Each row is a point on a landscape with many valleys, with its height.
From any point a ball rolls to the lowest of the 2 points nearest to it. It stops when none of these is lower. Distance is the straight distance between rows; heights are no part of it.
bop: [136 122 124 143 111 178 131 144 114 131 125 171 152  87  28  90 202 106
 122 124  85 111 104 116 130 152 141 163 190]  (h 217)
Disi: [121  87 126 128 160 157 119 124 159 125 101 106 130 147 131 139 145 126
 106 110  69 171  90 161 160 126 103 135 182]  (h 576)
nage: [152 119 163 146  71 119 136 164 160 112 128 130 146 117  72  88 176 103
 125 120 115  94 135  25 128 166 137 144 135]  (h 296)
Rova: [128 164 168 154 138 158 149 139 120 130 137 131 139 134 137  91 130 138
 181 133 125 145 159 107 137 133 166  91 123]  (h 516)
kan: [134 153 125 151 115 139 151 138  91 138 124 154 110 122  80 101 118 146
 141 148 153  86 135  99  80 140 159 133 153]  (h 671)
suf: [124  94 118 156 191 161 104 119 161 148 112 120  94 142 124 144 157 142
  81  91  72 178  66 198 147 141  86 135 172]  (h 573)
mik: [109 133 173 118 138 162 138 129 138 145 126 118 184 102 139 103 185 122
 152 136  80 167 146 118 148 141 134 124 120]  (h 557)
zep: [ 85  95 108  84 118  77 138  87  85 143  69 118 114 134 117 163 162 162
 120 174 151 122 139 161  82 104 149 153 160]  (h 776)
Lebi: [136 143 121 127 141 177 127 146 182 129 179 133 141 118 154 148 121  82
 126 102  80 157 107 197 182 120 109 146 108]  (h 668)
kug: [143 160  94 142 125 114 194 134  99 117 169 152  47 148 144 103  80 162
 159 162 154  97 162 171 109 126 188 135 106]  (h 630)
kurim: [170 123 163 124 100 153 155 181 170 104 152 128 149 123 127  81 157  74
 126 127  73 133 117  80 147 164 148 151 134]  (h 537)
Mup: [169  87 139  96 105 107 153 117 101  89  69 153 103 165 115  96 169 118
 184 195 144 111 156 123 113 115 186 161 155]  (h 343)
Sab: [126 115 104 121 132  95 103 116 127 133 110 105 122 128 146 173  96 129
  70 117 139 126  89 121  97 141  75 127 133]  (h 441)
Fuf: [160  94 128 110 123 148 114 122 161  97 118  86 152 160 192 163  84  94
 130  94 111 156 143 101 178  95  86 101 121]  (h 508)
bis: [100 105 128  69 116  98 121  96 107 141 103 110 162 101 135 161 207 113
 127 163 123 142 132 157 126 106 139 162 122]  (h 483)
non: [157 168 100 101  96  97 166 148 110 121 175 151 114  99 114  93 145 123
 123 162 150  92 157 108  92 165 178 139  81]  (h 658)
fale: [160 192 142 156 124 172 164 154 120 121 190 159 132 118 133  82 117 107
 191 133 144 107 168 121 145 142 177 100  81]  (h 532)
Vov: [148 139 123 119 135 160 158 160 173 119 197 130 125 129 163 124 131  86
 124 127  66 144 100 197 165 145 135 145 111]  (h 682)
Voba: [150 136 129 153 139 194 136 168 150 138 157 155 138  99  77  98 161  98
 117 114  72 129  92 151 144 160 134 150 157]  (h 517)
Gebup: [164 126 121 119  92 123 146 160 141 109 157 144 122 129 124 124 119  81
 120 138 118  99 117 115 116 138 132 148 119]  (h 536)
gizet: [183  99 134 107  94 129 171 146 109  92 103 165 101 158  91  78 156 105
 176 171 121  95 145  97 114 135 187 150 164]  (h 331)
Lile: [136  92 112 112  56  38 112 154 157 110 114 125 123 133 109 145 138 116
  87 139 155  64 125  45  94 152 108 169 122]  (h 463)
Degap: [145 144 122 128 115 132 147 130 122 106 164 141 115 155 166 130  94 103
 179 146 154 119 155 149 143 110 151 122  85]  (h 317)
Nof: [165 138 107 120  85  93 145 163 143  96 180 139 105 141 153 129  74  89
 112 151 146  77 121 114 113 141 121 141  77]  (h 521)
taguk: [159 131 104 166 127 139  90 151 157 125 163 131 117 131 144 170  48  90
  75  88 162 101  94 122 129 129  60 132 105]  (h 732)
pamot: [110 172 134 124 134 128 121 122 121 157 154 129 167  77 141 130 134 130
 124 131 138 129 135 132 116 133 115 117  85]  (h 374)
fot: [148 139  87 160 149 156  97 133 149 135 157 132 106 136 136 173  73 109
  77  92 146 125  73 179 126 129  65 136 114]  (h 748)
rafe: [169 131 136 121  95 148 161 145 109 110 116 159 129 125  72  75 170 105
 170 150 127 102 147  85 109 145 183 144 149]  (h 320)
vumok: [118 181 123 145 144 150 125 140 131 151 175 132 136 101 144 140 104 129
 119 119 130 132 114 158 129 149 117 117  94]  (h 395)
rep: [110 121 160 131 118 156 130 121  91 135  80 147 183  97  62  95 203 109
 161 144 126 127 147  77 111 122 151 138 156]  (h 239)
lubi: [ 91 101  79 120 132 141  78  85 118 131 119 131 116 136 111 208 107 122
 119  92 139 122  96 210 164  61  64 139 149]  (h 775)
befa: [111 194 142 137 139 128 140 115  86 161 128 145 146  82 113  90 160 165
 180 160 178 127 194 112  99 135 178 104  86]  (h 268)
sigu: [145 115 100 132 105  65 142 129 104 104  95 142  78 161 150 120  55 155
 114 165 182  69 155  80  65 129 127 122 122]  (h 598)
Rer: [144 185 158 167 116 186 114 163 156 140 181 151 175  67  96  83 139 106
 129  91 128 109 133  69 139 167 123 124  90]  (h 549)
Zomo: [ 83 154 143 122 182 139 117 103 151 172 161 107 123 103 159 130 143 177
 105 103  94 186  97 175 153 154 104 110  99]  (h 534)
Gulad: [112 125 116 162 189 164 100 117 148 159 127 126 117 114 113 147 146 148
  77  99 102 166  67 178 129 143  81 134 136]  (h 559)
kaso: [ 91 164 134 163 178 142 129 110 124 165 138 107 112 122 147 116 100 199
 119 110 131 163 119 135 120 153 126  88 128]  (h 255)
vab: [ 99 163 142 149 169 157  99 123 133 178 143 132 157  56 109 127 157 161
  83 110 134 148  92 140 110 172  83 134  96]  (h 342)
vepel: [127 171  95 128 136 103 182 131 100 141 182 139  91 113 145 116 106 167
 132 162 146 117 150 171  97 145 179 126  88]  (h 640)
moso: [148 110 134 184 132 118  96 158 163 136 108 123 125 136  99 129 108 133
  63 101 135 116  78  65 109 169  81 139 155]  (h 700)
Tubo: [114 102 114  71 105  81 115  98 106 125 104 108 153 127 163 179 152 102
 122 150 148 132 136 146 121 102 112 152 100]  (h 494)
Vusa: [140  87 122 136  97 148  86 117 128 104  84 133 155 142 116 173  85  81
 117  96 146 110 117 106 144  80  69 140 153]  (h 291)
kani: [134  92 150 107 115 100 109  97  92 102  52 109 142 165 145 134 117 136
 167 141 175 124 166  65 114 100 113  98 138]  (h 474)
Zazat: [ 97 101 119  84 136  68 168 102 104 140  92  98  95 140 153 134 159 177
 121 175 121 153 147 155  99 119 174 141 143]  (h 781)
Miv: [ 91 156 138 138 180 148 121 117 157 159 182 102  90 132 159 126 106 185
 124  88  98 184 100 194 174 135 125  95 105]  (h 520)
Zuz: [121  98 170  88 136  89 127 105 107 120  61  95 171 129 157 113 178 137
 140 158 130 169 161  68 113 135 150 113 138]  (h 464)
lov: [110 188 113 151 140 170 141 142 138 151 203 145 101 123 141 136 102 130
 150 118 126 128 119 203 156 126 139 119  95]  (h 424)
Gek: [152 121 160 205 126 157 104 172 166 128 113 137 130 138  64  96 117 133
  90  90 129 111  88  49 118 169 104 133 169]  (h 691)
laso: [156  96 131  90 115  77 144  96  93 107  66 141 112 135 120 104 168 157
 172 202 190 131 175 137  97 114 192 149 128]  (h 358)
Ber: [149  82 146 106 113 105 132 112 117  90  73 115 132 184 162 133 116 109
 156 140 132 137 149  82 130 101 124 111 143]  (h 480)
pes: [150 113 121 169 160 180 115 153 153 133 134 154 124 117  72 119 155 106
  85 110  88 130  67 166 134 149  99 163 172]  (h 506)
miti: [141  78 100 101 106 136 148 146 115 108 112 157 105 136  72 130 174 103
 117 149  74  88  91 162 114 144 140 180 212]  (h 758)
did: [ 87 189 143 160 177 127 135 113 106 164 135 112 119 111 168 104  87 209
 141 117 150 148 168 100 119 154 143  62 100]  (h 219)
zezi: [129 125 185 141 146 157 161 128 138 116 116 111 134 172 154  87 132 138
 194 126 101 171 159 109 166 119 168  89 146]  (h 509)
vipaz: [137  88  92  65  99 115 142 130 106 106 128 161 109 122  90 146 202  94
 129 161  91  90 112 188 121 121 158 189 164]  (h 747)
mosaf: [ 99 123 106 123 130  89 169 104  93 143 119 135  64 149 128 135 115 186
 145 157 145 116 142 191 111  98 173 139 147]  (h 335)
mut: [113 141 101  92 142  73 168 123 126 135 174 106 101 116 185 149 124 141
  90 169 114 137 120 176 101 156 148 140  80]  (h 189)
Kezu: [ 99 143 131 112 124 132  95  95 127 141 145 112 168 109 162 171 133 119
 147 101 138 157 143 159 175  81 104 110  88]  (h 271)
gere: [ 98 141 128 112 143 113 161 125 131 140 165 116  88 137 152 131 137 150
 136 144  90 156 120 208 143 125 161 130 116]  (h 281)
lek: [131 103 113  56  99  77 117  97 113 105 122 120 137 132 169 171 161  92
 145 170 161 125 141 177 141  87 140 163  82]  (h 505)
siba: [105 122 128  91 143  62 158 108 114 137 112  86 119 130 183 125 154 165
 113 168 122 163 157 128 100 148 169 122 103]  (h 785)
piveg: [108 118 119 125 148 130 113  93 123 139 123  91 121 153 158 154  97 158
 134 103 126 161 125 128 156 101 105  85 137]  (h 507)
tepi: [ 79  82 116  99 120 103 122  88  81 142  56 137 118 133  92 163 177 152
 141 156 126 129 127 166 107  90 138 156 187]  (h 773)
Kinut: [ 93 136 116 109 147 130  82  82 133 156 130  91 167  96 156 187 132 145
 113  90 133 162 117 151 168  95  71 112 101]  (h 288)
fikev: [137 176 136 124 122 106 128 124  93 147 115 148 165  69 102  83 175 130
 161 146 183 104 185  70  85 150 171 111  90]  (h 283)
dop: [119  86 111  88 110 129 137 118 120 105 126 154 110 148 116 161 161 102
 156 148 106 103 122 210 146  92 138 167 163]  (h 737)
pabo: [151 159 109 128 106 101 154 125  88 129 136 156 103 111 103 106 115 141
 147 168 185  81 165 120  80 133 168 132 104]  (h 666)
vodim: [ 94 138 169 119 145 131 130 116 113 155  97 112 177  85 120 103 185 159
 133 143 108 161 140  94 105 157 135 120 131]  (h 563)
gepu: [ 87 137  91 122 137  78 151  88  78 157 114 124  77 132 133 147  98 206
 127 152 181 123 156 167  83 100 155 128 127]  (h 334)
Rurof: [121 152 126 124 115 141 122 120 127 123 159 129 152 131 161 153 113 102
 163 117 145 135 144 160 161  92 116 111  87]  (h 294)
dev: [110  97 153  85 139 102 119  94 122 128  86  76 168 132 177 149 163 131
 124 131  99 176 142  96 140 113 121 116 132]  (h 456)
tuvid: [150 121 143 121  84 143 108 120 102 111 110 159 177 114 102 136 149  73
 187 136 178 103 165 109 148  80 123 142 108]  (h 304)
Laz: [ 98 145 153 138 175 167 104 102 154 154 137  77 137 132 171 122 119 180
 142  75 102 188 131 115 178 123 109  68 119]  (h 279)
Ruk: [193 138 135 112  91 112 142 137 115  77 141 156 130 144 136  93 122  91
 185 167 179  98 168 102 135 125 166 128  78]  (h 344)
Nuz: [ 91 116 155  90 141  98 111 100 121 131 138 114  99 165 140 115 136 154
 189  78 129 176 161 161 205  42 160  75 129]  (h 484)
muz: [126  92 137  90 127 102 118 115 131 129  97  89 154 126 160 160 149 109
  92 133  99 157 105 115 127 130 105 144 143]  (h 447)
vos: [137 167 124 182 125 147  99 155 127 143 152 154 124 109  87 118  93 132
  96 106 167  82 103  94 102 157 103 125 127]  (h 580)
domib: [118 107 130  96 138  80 127 130 137 134 107  87 133 122 161 143 144 133
  68 151  97 154  97 109  94 170 109 138 127]  (h 432)
maz: [152 128 154 203 141 187 106 165 148 120 117 137 144 147  95 101  92 118
 112  84 130 121 105  74 129 144 102 113 165]  (h 684)
nake: [152 105 143 133 101 182 126 143 133  94 120 159 155 154 113 129 118  65
 176 119 115 109 143 130 162  85 119 138 151]  (h 257)
Gira: [ 89 149 127 141 170 112 146 107 116 166 121 108  94 124 132 127 123 202
 106 134 109 162 107 156 105 151 141 115 151]  (h 280)
bim: [156 129 168 120 111  77 135 154 137 110 107 112 161 117 148  80 158 108
 139 154 142 121 170  28 108 172 157 111  96]  (h 330)
nozo: [ 95 139 125 146 196 150  97  97 141 181 134 104 109 109 136 141 145 190
  83  93 106 186  82 163 137 153  85 112 115]  (h 546)
gaba: [126 133 190 138 145 157 143 147 146 127 105 107 173 123 146  83 147 126
 146 124  90 167 143  62 139 151 142 104 139]  (h 551)
vere: [170 142 124 132 129  82 185 164 130  96 163 130  89 152 186  91  84 125
 138 172 135 117 163  97 112 162 178 111  81]  (h 375)
vap: [153 158 134 199 103 180 102 165 145 127 160 158 138 129  71 117  78 115
 111  83 174  65 106  70 118 145 104 120 132]  (h 570)
Labom: [115 119 132  70 114 119 128 111 151 118 164 108 162 118 188 166 161  75
 141 130 106 165 146 189 189  87 130 147  72]  (h 527)
ziz: [ 98 141  99 130 150  73 156 104  94 164 100 111  94 118 135 135 106 208
 103 160 155 130 152 142  60 138 152 125 135]  (h 316)
tido: [ 97 119 138 132 126 128  93  94  96 140  74 118 170 121 113 157 124 133
 130 110 157 130 134  82 120 105  89 112 151]  (h 465)
Guke: [113 120 111 101 134  96 173 126 124 122 147 124  62 156 149 132 117 149
 144 157 109 129 124 202 127 117 169 146 137]  (h 309)
nev: [107 153  93 128 167  75 124 115 128 158 143  90 106 104 189 151  93 174
  59 132 137 143 118 127  90 172 104 104  94]  (h 293)
lisi: [153 132 140 151 126 195 133 158 173  93 155 133 142 172 149 123  81  86
 158 101 103 137 131 150 180 104 115 116 129]  (h 712)
dofi: [129 142  99 108  90 125 123 131 105 146 149 155 144  83  70 129 164 106
 111 140 143  89 120 128  94 139 136 161 128]  (h 222)
Ker: [112  88 138 108 159 155 114 115 184 131 121 100 146 127 151 155 158 117
 104  95  46 190 100 190 194 112  98 147 151]  (h 565)
par: [166 130 124 136 112 187 150 160 162  85 179 161 119 176 140 116  95  73
 180 126  99 115 133 183 175 106 146 138 130]  (h 701)
sazi: [182 104 123  97  71  70 138 155 145  75 144 141 112 155 163 122 103  73
 127 160 154  78 141  89 120 126 124 147  75]  (h 500)
gilu: [135 101 132 110 138 132 106 103 133 114 104  74 151 158 185 155  99 132
 147 100 119 163 148  79 164  99  98  84 125]  (h 519)
tona: [162 130 144 112  72 120 150 156 124 110 129 149 142 108  68  75 188 104
 145 142 127  95 145  40 115 166 171 150 131]  (h 310)
metu: [ 92 154 144 126 141 137 139 130 143 132 183 123 106 154 148 120 116 139
 186 100 115 160 141 202 187  80 160 101 110]  (h 467)
bem: [158  93 142 142  88 155 106 137 140  92 100 146 161 154 116 140  82  69
 144 103 142  97 136  83 152  87  90 140 145]  (h 276)
Piro: [144  89 152  94 125 106 142 113 136  88 107  95 116 193 190 131 124 117
 166 149 114 162 156 120 165 100 150 107 121]  (h 491)
mero: [168  99 131  99 108  60 182 139 117 101  90 123  93 145 144  83 139 148
 119 200 148 121 167  91  74 153 195 148 127]  (h 384)
kef: [101 100 136 108 116 141 128 117 124 124 110 137 132 136 119 149 163 109
 150 134  95 133 120 180 152 106 132 145 170]  (h 731)
Lema: [109 119 152 142 126 184 128 128 113 128 106 153 172 102  60 109 194 105
 160 131  97 126 127 132 143 120 139 140 177]  (h 229)
Bevib: [135 122 134 100 129  78 151 148 143 130 130 104 136 121 157 113 141 126
  83 166 107 137 127 101  94 177 142 138 112]  (h 414)
dibu: [155 134 137 130 120 154 163 171 145 125 161 142 126 119 101  86 162 102
 120 135  63 121 102 121 126 175 161 150 156]  (h 525)
vodam: [ 87 149 139 117 169 137  95  86 133 166 129  85 157  98 174 146 129 177
 128  87 122 177 140 113 162 124  91  80  95]  (h 300)
lemo: [110 122 147 136 128 128 110  95  83 128  57 114 158 140 123 133 125 143
 165 121 169 127 158  62 113 108 117  93 147]  (h 470)
sumaz: [ 97 113 141  91 136  67 123 103 101 144  58  95 162 111 143 135 174 154
 115 165 148 148 154  78  83 140 142 118 126]  (h 469)
monop: [115 144 125 153 159 205 112 142 189 128 174 134 134 144 135 137 115 114
 136  71  92 161 118 213 201 103 109 125 131]  (h 653)
peref: [121  77 117 114 131 123 145 113 137  95 114 123  58 207 150 153  90 145
 151 117  98 125 121 182 157  83 130 125 179]  (h 361)
Ratak: [150 104  87 101  87  59 148 136 112 110 101 146  74 147 114 131  89 134
  99 177 165  59 125 105  59 125 127 161 129]  (h 587)
Mep: [147 147 124 166 133 127 172 142 107 121 131 142  72 161 137 106  55 164
 137 143 149  94 140 115  91 145 161 116 142]  (h 616)
Mave: [137 117 113 135 122 133 134 142 128 123 134 135 110 143 113 135 109 114
 109 135 123 107 100 138 107 139 113 142 148]  (h 548)
Gat: [ 92  80 109 109 107 127 118 103  84 120  70 161 136 127  71 156 181 116
 146 151 123  97 113 171 116  93 125 165 199]  (h 770)
modil: [140 124 129  71 105 100 128 109 134 108 161 125 144 133 189 160 156  74
 170 154 146 149 154 187 171  86 141 145  54]  (h 518)
zekun: [136 132 114 118  94  43 151 163 137 123 122 128 112 117 126 102 126 146
  96 162 160  82 160  42  68 177 159 133 109]  (h 417)
datu: [153 122 150 192 121 193 126 161 133 105 113 158 129 160  78  96  90 113
 147 107 126 100 113  90 130 135 126 112 183]  (h 679)
mes: [136 179 145 154 133 155 173 139 108 132 166 151 109 140 142  86 113 143
 194 144 141 124 170 146 134 124 190 101 104]  (h 524)
Timi: [ 92 159 148 115 143 140  99 117 128 165 141 124 189  47 131 143 165 129
  98 118 123 143 123 130 126 144  89 134  88]  (h 362)
fomo: [167 143 106 153 119 125 192 153 111 108 164 156  54 162 144  93  53 149
 150 161 138  83 145 132 103 136 173 126 122]  (h 623)
divit: [ 69 150 127 122 172 115 116 114 149 152 188 103  67 142 138 126 100 186
 132  68 106 176 104 210 189  88 137  86 117]  (h 502)
bur: [161  83 111  87  46  54 113 144 148  91 121 147 114 148 121 141 129  84
 110 156 163  53 130  73 113 122 107 180  92]  (h 482)
Sifov: [ 84 115 138  70 128  80 116  96 107 153  87 101 171  90 147 153 200 145
 105 163 121 158 136 130 101 130 133 148 116]  (h 476)
bar: [117 113 145 149 114 138 114 138 116 135  85 134 164 110  61 118 155 123
 109 128 125 107 105  67 103 136 110 143 170]  (h 571)
bevat: [109 127 117 179 158 188  60  93 106 152  97 135 159 110  84 163 108 148
 102  76 164 134  99 118 142  99  59 109 157]  (h 477)
Ralug: [136 144 155 137 121  84 116 150 139 124 121 109 156 118 158 110 118 117
 117 132 144 114 151  40 111 164 118 103  99]  (h 347)
libap: [ 76 113 113 115 166 118  88  79 121 162 131  78 105 138 128 163 125 195
 128  74 126 169 113 153 174  79 109  78 138]  (h 496)
berel: [137 149 147 127  94 155 105 114  79 122 114 171 187  85  71 109 175  93
 197 139 194 105 177 100 131  92 140 133 107]  (h 305)
vot: [112 110 106 135 132 102  84 107 106 146  87 112 147 122 117 170 100 140
  85 112 157 121 102  95  95 129  64 124 153]  (h 455)
geg: [118  77  83  94 130 103 124  95 132 109 115 102  67 192 157 188  81 139
 121 117 114 129 104 180 153  87 100 124 155]  (h 388)
Fid: [181 137 134 130  95  98 169 161 124  92 146 155 103 149 147  81 102 111
 157 167 161  89 163  74 104 148 172 123  95]  (h 356)
tas: [157 171 136 185  82 171 107 177 163 123 184 161 152  96  68 106 124  94
 119  82 149  78 121  61 151 155 113 142 106]  (h 560)
zul: [146  90 116 110 100 159 102 123 149 102 115 135 162 142 135 180  94  60
 125 100 119 126 130 154 175  71  83 154 131]  (h 314)
mer: [ 81 153 117 130 152 117 129 110  94 186 100 133 131  73  78 127 164 194
  97 153 138 131 118 138  65 158 138 140 150]  (h 311)
fuvu: [117 133 118 115 149 108 153 129 142 136 151 101 106 137 171 138 117 139
 104 145  94 159 105 163 117 154 134 125 110]  (h 241)
fil: [123 167 130 204 200 224  89 117 148 159 146 145 121 120 114 118 125 160
  98  66 138 160  92 171 143 134  81 112 111]  (h 624)
faza: [124 182 126 213 184 213 101 139 135 157 163 163 111 112  91 116 111 158
 116  88 146 128  89 177 123 140 110 112 123]  (h 610)
gep: [153 114 162 124  90 134 106 135 129 106 105 133 197 117 127 139 125  59
 151 113 146 121 156  69 154  94 105 137 111]  (h 292)
budab: [ 99 131  79 128 141 127 100 102 129 143 149 125  93 129 128 192 103 132
 103 103 135 130  87 225 144 103  81 140 127]  (h 768)
Bura: [ 70 124 136 104 154 110 105  96 123 148 145 100  83 154 126 131 114 182
 152  66 120 169 125 179 187  52 138  78 144]  (h 490)
tobiz: [133 120 109 137 130  88 154 119  99 123 102 124  75 160 149 133  56 168
 118 146 158 102 145 107  81 132 134 117 142]  (h 607)
mim: [166 141 135 113 104 117 135 110 114  91 141 155 118 159 153 115 121 105
 207 171 185 117 168 158 148  99 167 126  77]  (h 333)
fep: [111 128 143  78 128 129 127 123 152 138 149 106 177  77 162 154 180  89
 114 134  77 166 119 174 163 118 118 156  86]  (h 540)
taron: [160 112 168 135  79  78 147 171 165 108 121 111 148 123 117  80 164 102
 122 139 114 104 148   9 120 183 150 136 120]  (h 312)
ravu: [137 103 121  96 114  31 161 143 129 122  89 106 112 122 144 105 140 147
  85 187 141 115 155  68  56 171 171 142 125]  (h 398)
Sug: [147 105 146 141 106 181 134 153 130 106 117 157 161 130  78 105 158  80
 160 125  91 117 125 120 147 112 141 143 177]  (h 242)
Penip: [128 131 135 116 139  67 112 134 136 123 116  79 152 117 192 130 104 127
  90 123 128 137 147  59 108 167 105  89  93]  (h 363)
sibov: [113 145 116 118 160  96 112 118 124 145 134  83 127 112 189 143  96 162
  96 120 129 150 128 106 116 155 100  86 102]  (h 332)
Bados: [ 90 171 119 137 136 157 126 134 152 135 205 134 103 132 149 140  99 128
 166  90 118 143 126 224 186  85 134 110  97]  (h 449)
vuzo: [149 109 167 113 122 138 147 129 137  97 114 110 148 165 176 109 137 100
 177 134  99 167 157 111 167 110 155 108 124]  (h 501)
Nozat: [133  91  91 118 139 113 114 108 130 121 108 105  88 167 146 181  79 133
  84 116 117 135  80 157 125 125  80 127 155]  (h 415)
mesu: [ 97 157 144 178 186 206  97 126 170 159 170 141 121 121 117 124 136 158
 126  66 101 175 104 204 185 120  98 115 123]  (h 639)
Vit: [155 155 130 146 146 151 105 145 169 116 171 106 150 135 189 148  58  98
  99  87 130 142 127 112 158 131  82  99  85]  (h 436)
vup: [137  69 118 101 117 159 105 108 167  92 114 111 151 167 156 179 106  78
 144  86  96 155 140 166 207  57  95 139 146]  (h 341)
ziran: [137 113  97 152 130 107 121 141 125 143 114 136  93 136  88 145 106 140
  69 132 140 103  73 130  76 157  98 155 173]  (h 562)
fevor: [123  80 112 134 110 164 112 124 101 103  84 177 134 138  53 138 154  99
 138 134 112  84 109 155 126  97 113 160 215]  (h 766)
Maso: [ 99 107 135 120 129 147 117 108 129 120 113 124 130 159 127 150 139 129
 167 102 110 157 136 164 177  75 124 114 164]  (h 727)
gakaz: [143 171 115 201 154 192 115 161 131 144 163 161 100 130  87 119  88 139
 102  99 153  90  85 149 108 155 120 120 136]  (h 595)
tofa: [143 124 136 144 148 179 100 130 166 124 130 102 168 134 157 149  86 103
 117  77 110 161 126 116 174 114  84 110 119]  (h 479)
togak: [119 130  93 137 159 154  82 106 143 152 146 118 127 108 135 193 108 118
  82  88 136 147  84 194 144 109  59 137 112]  (h 760)
Sugid: [ 98 134 159 117 140 122 137 117 125 134 149 118 116 155 150 107 146 146
 198 114 119 174 159 159 187  80 170  93 114]  (h 478)
zubu: [161  98 124 161 118 138  96 152 170 110 110 125 135 151 116 144  78  98
  78  92 128 119  88  89 135 129  67 139 155]  (h 710)
nugi: [166 118 125 201 125 154  78 163 174 115 133 136 125 146 109 143  63  98
  72  68 158 106  95  84 136 133  60 133 124]  (h 719)
voke: [187  96 121  78 105  58 154 111 107  92  77 138 105 122 119  80 164 149
 144 215 194 117 183 110  74 141 210 157 117]  (h 370)
dolot: [ 97 163 109 102 159  69 148 120 131 164 149 101 121  84 178 135 128 173
  69 163 126 145 133 138  78 175 141 122  85]  (h 243)
Meda: [155 128 135 115 125  70 180 164 143 109 140 107 107 146 173  91 116 129
  99 171 105 121 134  80  95 180 161 120 112]  (h 397)
tages: [122 109 120 129 140 120 164 127 126 116 127 123  57 185 149 133  92 156
 144 138  99 133 120 177 130 117 153 123 172]  (h 336)
Vud: [130 173 148 135 101 143 107 128  91 138 121 156 192  74  85 102 166 109
 175 128 184  96 171  70 111 119 134 117  89]  (h 295)
Sibo: [135 154 114 136 157 119  96 112 136 128 153  81 143 123 204 153  59 136
 108  93 142 141 141  90 147 138  85  67  86]  (h 376)
givav: [151 183 147 150 114 184 141 159 129 131 180 153 162  91 100  79 148  96
 164 117 120 111 139  98 139 154 159 118 104]  (h 541)
Vebip: [ 97 134 115 126 144 104 156 109 100 172 104 120 105 110 106 123 149 193
 108 159 119 137 127 149  75 150 160 135 163]  (h 298)
Vulu: [ 82 165 134 136 165 134  98 110 113 182 112 141 160  59  96 126 167 178
  84 127 145 137 105 116  81 169  98 129 123]  (h 325)
gefe: [110 124  92 160 157 146  70  91  97 148  98 120 125 128 106 180  83 151
  88  87 174 128  93 125 115 108  56 110 146]  (h 468)
vata: [121 114 115 194 144 192  72 119 112 132  94 161 143 123  54 149 110 123
  94  85 161 112  89 132 132 108  68 135 177]  (h 485)
rotop: [135 144 118 132  93 148 131 149 104 136 140 164 144  89  43  92 177 116
 120 129 120  96 113  94 104 161 145 155 155]  (h 203)
dovo: [110 108 150  97 153 143 132 123 180 145 143 100 155 104 168 139 178 119
 103 118  48 188  97 187 172 139 115 150 125]  (h 554)
Zedez: [156 123 188 135 109 146 147 165 147 107 108 123 176 129 122  76 155  91
 153 134  92 140 148  50 140 154 154 119 138]  (h 545)
Vep: [128 106  99 126 113  85 141 133 104 130  89 138  79 147  94 144  95 152
  88 158 148  87 101 121  63 142 120 156 173]  (h 575)
raro: [141  76 116 137 114 159 116 152 129 100 106 169 125 122  45 131 164  89
 103 127  80  94  82 153 126 136 112 176 217]  (h 763)
popif: [ 92 199 153 156 158 129 142 116  98 159 146 130 133  99 146  96 121 187
 178 134 162 140 181 121 112 138 168  83  94]  (h 249)
Tegol: [144 184  81 102 123  94 184 137 107 137 200 151  94  92 133 102 141 135
 117 173 135 108 150 163  90 163 197 142  62]  (h 649)
dagu: [104 129 153 145 142 140 122 135 115 152  89 120 169 107  98 113 151 141
 116 132 119 140 124  76  96 151 120 119 159]  (h 567)
rebad: [133 112 116 182 160 184  90 133 137 133 104 153 133 128  77 136 122 116
  91  98 120 130  82 150 128 126  82 145 175]  (h 493)
lol: [161 138 118 125 115 182 153 164 157  99 187 159 125 139 122 111 127  70
 150 123  81 114 118 180 157 129 149 148 140]  (h 694)
Fedam: [124 123 131 149 134 182 118 126 149 112 130 129 127 183 144 142  85 116
 168  90 116 143 135 162 181  84 122 109 153]  (h 721)
geze: [138 116 120 141  69  33 128 164 169 120 129 118 122 125 122 113 139 132
  91 146 145  71 139  27  96 190 141 148 105]  (h 439)
mola: [138 132  83  84  89 109 149 127  90 131 139 163 112 102  84 131 162 112
 126 173 144  83 127 151  84 133 154 168 126]  (h 247)
Fasag: [143 139 132 167 119 172 147 145 108 120 123 165 116 144  82  98 110 131
 160 128 128  95 128 110 111 133 150 125 177]  (h 674)

For each start below, name the point where the ball stops.
Gat: mut
fomo: nage
Sab: mut
domib: Kezu
Disi: Kezu
Vov: mut
bur: nage
Rer: mut
Zomo: did
lubi: nage

For each start below, name every point that the ball comes to, in order.
kurim: dibu > Voba > pes > rebad > vata > bevat > gefe > vot > Sab > Nozat > geg > peref > tages > Guke > gere > fuvu > mut
suf: Gulad > nozo > Zomo > Miv > divit > Bura > Nuz > Sugid > metu > Bados > lov > vumok > pamot > Timi > vab > Vulu > mer > Vebip > Gira > kaso > did
budab: togak > fot > taguk > nugi > zubu > moso > Gek > maz > datu > Fasag > kan > pabo > non > Tegol > vepel > kug > fomo > Mep > tobiz > sigu > Ratak > Vep > ziran > Mave > Gebup > Nof > sazi > bur > Lile > geze > zekun > ravu > mero > voke > laso > Mup > gizet > rafe > tona > nage
